Each row is a point on a landscape with many valleys, with its height.
From any point a ball rolls to the lowest of the 2 points nearest to it. It stops when none of these is lower. Distance is the straight distance between rows; heights are no part of it.
<58> height 2.24: [170 139 136 119 142 110 127 142  73 147 166 111 152 112 108 118 112 126
  92 135 138 120 103 139]
<67> height 5.95: [148 144 154 145 103 140 133  80 139 153 105 148 120 144 165 150 108 141
 115 146 158 147 135 136]
<13> height 5.06: [179 108  90 111 159 126 113 115 111 180  85  95 132  92 130 135 104 140
 119 126 101 159 127 172]
<44> height 5.60: [125 100  93 120 115 134 113 100 134 102 135 148 126 104 168  96 141 122
  95 116  85 175  59 145]
<581> height 3.39: [ 51 155 109  97 151  75 151 139 103 109 111 106 125 101 118 157 164 107
 144 101 135 128 114  88]
<1056> height 1.73: [139  89 144 141 119 137 122 113 174 156 139  91 144 128 123 107 140 143
 144 161  48 159 150 114]
<416> height 4.38: [129 148  79 105 151 112 156 112 158 133 127 145 110 155 118 141 168 132
 106 146 144  66 133 130]
<359> height 4.85: [163 121 107 109 161 127 139 144  85 160  90  74 127 106 108 156 109 131
 122 121 146 141 139 167]
<1018> height 2.66: [145  99 112 121 134 144 129  89 167 140 153  96 129 118 134  83 129 125
 119 149   4 169 156 104]
<368> height 7.34: [132 117 116 128 100 143 162 180 113 107 130 106 131 127  98 110 133 123
 115 172 116  85 139  89]
<120> height 1.34: [111 143 165 144 112 156 109 113 129  89 134 132 121 137 153  98  93 102
 139  90 133 126  86  83]
<840> height 7.57: [135 108 127 111 131 142 122 147 114  90 143 124 123 113 105 117 126 154
 133 147 129  80 111 157]
<817> height 3.65: [116 129  86 115 169 145 130 102 137 143 145 133 145 127 122 125 150 116
  81 108  72 124  93 163]
<590> height 2.78: [148  92 144  99 146 109 127  77 164 121 136 104 120 116 138 111 128 130
 131 122 160 107  88 107]
<1041> height 5.24: [ 96 138  70 122 147 120  90 153  97 100 128 146 107 120 118 144 118  77
 147  36 115 155  90 127]
<774> height 3.25: [ 96 113 153 154 104 174 141 105 148  96 133 185 133 121 142 111 146 138
 113 149  81 123 108 127]
<602> height 5.80: [138 119 163 135 120 166 106  88 132 142 123 149 117 115 160 137 111 160
 122 145 122 116 132 170]
<200> height 2.82: [128 140 125 125 151 126 112 108 118 143 136 125 135 149 130 134 123 129
 103 107 135 112 119 145]
<848> height 7.21: [ 97 186 139 144 124 134 146 126 176 129  76 169 129 150 143 141 133 144
 157 111 161 120 139 123]
<874> height 7.52: [123 137 119 123 124 143 133 132 114  79 117 151  93 128 128 140 120 150
 144 127 160  62 136 140]
<941> height 2.28: [143 100 161 159 115 168  84 110  89 130 177 125 119 142 143 117  87 131
 110 134 106 152 134 150]
<216> height 3.73: [107  93 126 153 145 154 124 118 164 145 145  69 151 170 123 108 126 101
 102 118  62 159 156 118]
<1144> height 6.07: [162  97 103 138 154 153 104  94 128  99 143 153 102 128 126 110 113 139
 142 101 143 121 118 160]
<754> height 3.95: [138 172 158 150 106 147 104 171 114 107 156 140 116 164 118 129  90 135
 129 106 161  96 143 149]
<520> height 4.50: [112 142  98  90 146  84 121 144  76 117 115  95  93  88 106 194 120 113
 139  96 161 115 136 145]
<433> height 4.55: [ 98 128  85 113 136 123 130 137  62 124 118 137 144  92 116 136 142 102
 107 122 110 160  74 113]
<1234> height 5.85: [ 98 120  91 156 124 151 153 120 122 107 125 152 146 118 152 103 154 108
  75 119  66 181  91 132]
<130> height 6.40: [113  94 163 153 104 167 118  90 145 145 111 105 134 134 154 132 117 131
 127 157  95 172 149 144]
<147> height 5.53: [223 105 149 131 109 125 117 103 112 152 150  99 113 123 136 123  96 149
 127 172 158 130 168 157]
<166> height 4.41: [111 213 118 126 155  93  94 177  97 111 130 146 118 105 114 128  99 120
 165  50 173 138 151 106]
<578> height 5.90: [177  84 111 136 159 122 120 106 138 117 140 157 104 140 105 123 138 153
 139 134 176 106 158 151]
<243> height 6.21: [123  81  78 140 147 146 120 133 125  82 126 148 112 130 120 113 130 138
 140  96 110 143 115 191]
<1027> height 7.06: [147 118 103 118 144 106 164 180  97 139  94  75 146 115  92 120 134 138
 145 161 118 132 146 106]
<828> height 7.44: [108 188 113 119 130  99 137 137 124  82 101 164 100 112 128 133 122 150
 167 115 175  74 156 106]
<388> height 6.48: [114 125 107 142 159 136 141 158  95 112 127 163 131 136  99 136 158 158
 144 150 145 130 155 150]
<406> height 5.52: [118 118  92 129 141 145 113 150  85  97 129 114 129 133 125 130 110  80
 114  73 114 142 104 135]
<1014> height 3.38: [144 122 139 165 122 153 114  96 127 117 131 173 133 149 137 114 136 132
 142 127 162 162 132  97]
<1040> height 1.87: [185 174 116 115 132 100 138 122  53 142 133 130 131 106 131 156 109 115
  76 132 167 133 109 123]
<185> height 5.11: [127 112 125 124 133 115 125 119  99 134 122 143 154  90 144 107 139 123
 110 123 117 167  59 125]
<69> height 4.47: [147 102 108 120 152 108 138 114 118 100 106 110 114 131 119 121 128 101
 150 104 195 128 121  80]
<95> height 7.40: [ 97 125 119 126 122 124 154 159 120 111 136  91 146 151 105 115 151 100
 121 134 134 111 120  83]
<155> height 4.05: [131 115  98  86 167  99  99 124  94 107 148 125 111  95 115 138 129 118
 132  84 128  96  77 170]
<195> height 4.27: [146 148 109  81 167  86 121 138  82  96 149 126 103  80 100 167 107 123
 138  94 162 100 109 153]
<334> height 5.55: [143 104 191 155  65 137  99 127 155 164 179 142 101 141 118 135 116 127
 120 183 127 124 157 140]
<601> height 3.89: [ 83 146  96  82 149  46 139 143  95 134 161 113 143 104  97 151 174 109
 139 122 165 120 121  96]
<56> height 4.52: [115 177  98  80 140  90 142 132 122 146 115 133 110 130 138 162 138 128
 106 135 149  65 125 148]
<955> height 2.83: [ 98 155 144 119  86 111 145 182 136 149 124 126 137 160 150 145 130 134
 134 148 152 107 131 146]
<1086> height 7.26: [ 98 189 120 129 171 108 133 128 172 101  96 166 125 122 127 117 159 116
 165  77 143 159 115  81]
<103> height 7.16: [181  92  98 121 146 134 141 137 114 137 109  82 142 105 111  99 129 143
 139 155  90 144 135 122]
<281> height 6.66: [128 108 153 140 133 122 123 159 134 133 129 140 140 137 108 124 142 156
 170 145 166 115 137 144]
<100> height 3.23: [146  99 115 110 146 123 105  75 138 108 140 110 105 112 143 109 113  94
 121  87 128 132  65 130]
<519> height 4.90: [140 119 156 145 102 128 147 131 178 169 153 145 153 144 117 127 170 150
 128 179  98 130 146 139]
<705> height 6.93: [ 91 134 135 146 137 161 160 110 179 117 101 128 136 172 141 135 150 105
 118 110 122 152 131  98]
<370> height 2.93: [ 61 176 100 104 139 107 146 163 103 111 108 130 131 133 128 165 152 132
 133 113 147 124 147 116]
<183> height 2.31: [160 122 136 123 144 122 113 133 116 172 155 100 154 130 115 114 125 152
 111 141 112 113 133 165]
<880> height 1.38: [157 111 169 145 143 140  89 106 110 170 185 110 159 133 132 113 106 137
 107 137 139 152 131 156]
<768> height 4.10: [135 103 156 133  88 144 156 105 159 134 115 131 124 122 144 129 143 134
 121 187 129 111 122 109]
<287> height 3.86: [ 86 120 177 147  93 151 119 120 182 189 151 117 155 151 132 147 117 138
 105 170  62 154 182 142]
<729> height 4.61: [162 117 143 120  83 104 152 132 167 180 145  81 139 153 150 113 128 117
 109 175 133 122 145  95]
<720> height 2.34: [136 108 147 124 112 146 133 141 137 152  95 124 151  93 120 112 136 181
 138 162  63 125 120 154]
<839> height 3.49: [151 100  90 110 146 130 115  92 135 139 146  93 111 101 128 116 124 107
  85 105  71 119  78 145]
<1143> height 7.35: [ 92 203 109 113 140 107 147 138 160 112  87 157 103 142 155 151 136 139
 153  89 173  94 163 111]
<51> height 3.71: [122 183 159 115 108 122 111 175 100  85 147 147 122 126 126 128  90 146
 164 108 172  84 124 136]
<1046> height 7.07: [ 94 189 136 151 144 153 153 117 181 113  89 171 136 155 150 130 152 118
 134  84 124 140 135  89]
<851> height 2.03: [ 88 141 128 122 140 147 132 121 143  88 110 114 131 130 135 118 134 116
 143  93 135 114  93  93]
<1102> height 6.36: [104 134  81 138 171 142 116 152  92 103 128 170 123 137 104 134 138 134
 155  99 116 140 139 167]
<965> height 5.28: [202 107 163 133  66 112 113 132 142 183 161 113 125 125 124 121 106 161
 133 189 119 120 185 146]
<389> height 1.68: [162 121 163 102 102 124 137 126 133 180  98  95 146 102 131 132 108 164
 130 173 102 107 126 140]
<1230> height 4.96: [135  98  98 110 155  98 134 143  89  83 104 130 117  99 108 131 131 115
 172 103 184 156 105 113]
<21> height 4.24: [ 89 118 182 164  85 157 113 109 173 174 172 174 129 157 137 138 136 117
  93 169  81 138 180 153]
<914> height 2.89: [121 101 136 141 106 164 138 116 139 113 124 153 153  96 137 106 152 164
 114 174  44 140 109 139]
<1160> height 7.24: [157  87  79 132 145 134 152 139  83 106 116 125 123  97  83 109 143 131
 126 161 126 127 134 120]
<473> height 4.25: [117 146 109 138 142 131 143 101 176 140 159 157 126 176 132 133 149 121
  95 129 121  97 145 116]
<782> height 6.04: [117 116  90 126 150 142 164 133 133 130 120 104 151 118 121 126 166  95
  91 130  77 176 111 113]
<618> height 2.54: [ 74 164 105 123 145 137 135 146 109  84  99 139 110 122 114 147 125 112
 140  82 131 115 120 115]
<412> height 2.71: [130 111 138 170 131 168 115 108 107 121 153 160 138 162 134 102 122 121
 103 128 110 160 147 125]
<1076> height 4.01: [150 149 127 132 143 121 122 117 118 104 135 156 114 145 133 113 118 125
 145 107 189 122 141  90]
<393> height 6.14: [103 134 137 152 136 157 142  89 131 161  86 135 138 143 159 141 122 136
 110 134 127 168 140 138]
<174> height 2.26: [159 122 155  79 126  93 155 132 132 142 103 114 142  97 127 126 129 156
 129 166 158  92 116 136]
<152> height 4.06: [127 112 107 147 157 146 128 119 162 131 145 102 129 184 113 124 137 112
  90 116 103 128 161 123]
<375> height 3.83: [100 148  95  99 162 118 118 118 110 123 135 144 114 113 122 135 148 112
 115 101  90 101  75 146]
<1022> height 5.65: [121 124 102 116 130 145 128 135  98  99  89 107 103 102 151 147  97 101
 128  86 131 130  80 137]
<514> height 6.65: [110  98 170 173  85 161 107 124 154 141 140 104 124 161 137 134 104 118
 129 143 113 152 191 121]
<913> height 3.22: [ 98  78 113 148 135 161 137 117 182 110 138  94 147 140 141  95 142 110
 110 133  15 182 140 125]
<1039> height 1.86: [169 135 201 148 102 145 114  97 123  81 152 129 113 131 151  94  95 109
 143 114 164 124  94  74]
<410> height 2.32: [123 138 150 137 120 137 124 153 124 156 105 103 145 162 133 143 109 139
 119 130 149 108 134 171]
<905> height 5.42: [164  72 115 116 135 128 121 107 125 138 104 116 128  94 138 123 112 155
 146 130 132 151 108 178]
<890> height 2.30: [152 114 183 122 110 113 122 104 149 108 141 111 121 140 150 110 116 116
 127 128 176 103 100  95]
<1150> height 3.31: [ 84 166 143 125  94 117 131 187  99 104 114 145 137 153 136 136 113 143
 164 129 182 104 153 121]
<959> height 4.81: [ 95 200  99 121 154 119  90 154 102 118 113 150 115  91 127 140 105 112
 156  35 125 148 109 113]
<178> height 5.71: [195 108 120 138 121 122 124 119 139 150 149 129 107 158 129 137 113 144
 126 157 180 104 177 163]
<539> height 4.92: [173 126 165 128  88 116 109 109 150 224 139 117 127 123 128 128 104 157
 134 177  77 149 189 129]
<222> height 4.35: [120 182 128  96 113  87 139 136 117 138 118 157 125 145 157 144 125 138
 126 103 187  79 125 145]
<743> height 5.50: [116 112  87 138 151 118 136 142  84 102 101 150 123 119 119 135 150  88
 150  78 157 189  93 102]
<285> height 7.46: [131 207  98 130 170 130  96 135 150 129 114 165 133  87 124 105 132 116
 157  79 143 133 128  82]
<1148> height 3.50: [112 139 176 169  82 168 128 113 156  94 122 180 120 142 134 118 123 130
 136 129 130 109 119  97]
<4> height 4.72: [140 136  99  98 139  94 144 172  81 136 103  71 119 115 110 168 110 125
 124 137 167 105 153 147]
<580> height 5.27: [118 115 176 169  84 129 117 132 167 163 180 134 147 177 125 119 139 130
 125 166 129 125 143 108]
<1162> height 5.68: [131 101 190 146  69 157  91 111 155 133 148 138  97 122 135 147  98 143
 135 159 121  97 149 174]
<1133> height 3.09: [ 98  94 185 141 115 148 113 113 200 176 148  99 153 145 139 122 135 117
 131 157  41 189 182 119]
<487> height 4.49: [160 137 153 143 119 130 131 111 171 208 146 135 159 136 125 126 140 158
 109 175  58 155 175 129]
<1037> height 3.87: [116 126 162 160  57 132 155 126 186 138 112 138 111 162 149 147 142 117
 128 161 149 113 153 101]
<37> height 4.19: [154 126 184 165 103 147  90 128 122 114 167 164 114 144 121 127  96 148
 142 120 164 112 132 149]
<1097> height 6.03: [119 100  72 134 166 116 150 133 124 108 102 137 137 113 118 138 179 103
 127  99 106 197  91 125]
<1217> height 2.76: [137 137 141  85 110  67 149 154 113 135 141 126 147 121 124 117 148 129
 136 165 189  94 116 104]
<19> height 3.69: [102 160 174 153  60 155 130 146 167 123 116 159 103 160 143 141 118 119
 128 130 131  85 146 112]
<501> height 5.73: [172 109 129 125 143 128 106 116 105 102 126  89 117 109 152 140  78 127
 141 110 133 146  97 183]
<565> height 4.02: [ 70 118  95  97 154  94 141 158  72 125 119 121 137  84 107 169 166  96
 145 102 118 166  89 105]
<492> height 7.30: [156 104  96 146 120 154 145 131 104 105 144 122 128 134 106 102 152 124
 102 171  96 113 143 109]
<632> height 4.03: [116 207 129 107 142  90 112 161 101 121 151 164 122 119 132 136 112 145
 158  91 183 108 133 138]
<250> height 6.80: [ 86 107 146 157 105 164 138 119 160 107 110 113 126 171 144 137 106 104
 112 127 117 134 163 105]
<255> height 3.30: [ 93 146 114  72 147  50 147 157 123 139 141 126 162 108 117 125 168 146
 147 158 170 113 118 127]
<47> height 6.89: [155  95 132 123 147 117 137 173 140 141 101 102 164 128  88 114 139 159
 169 162 145 136 148 127]
<8> height 4.33: [154 109 139 111 110 109 168 105 151 153  94  89 126 132 139 111 141 119
 111 170 149 126 116  81]

Two balls start at each pair of points below. Name the first point that both come to, or write never.
<492>, <8>: never
<1097>, <905>: never
<501>, <185>: <120>
<1086>, <375>: never

For each start below, name every point that the ball comes to, in order.
<782>: <1234> > <44> > <185> > <433> > <565> > <581> > <370> > <618> > <851> > <120>
<368>: <492> > <1160> > <103> > <1027> > <47> > <281> > <388> > <1102> > <243> > <1144> > <578> > <178> > <147> > <965> > <539> > <487>
<874>: <828> > <1143> > <848> > <1046> > <705> > <250> > <514> > <130> > <393> > <67> > <602> > <1162> > <334> > <580> > <519> > <487>
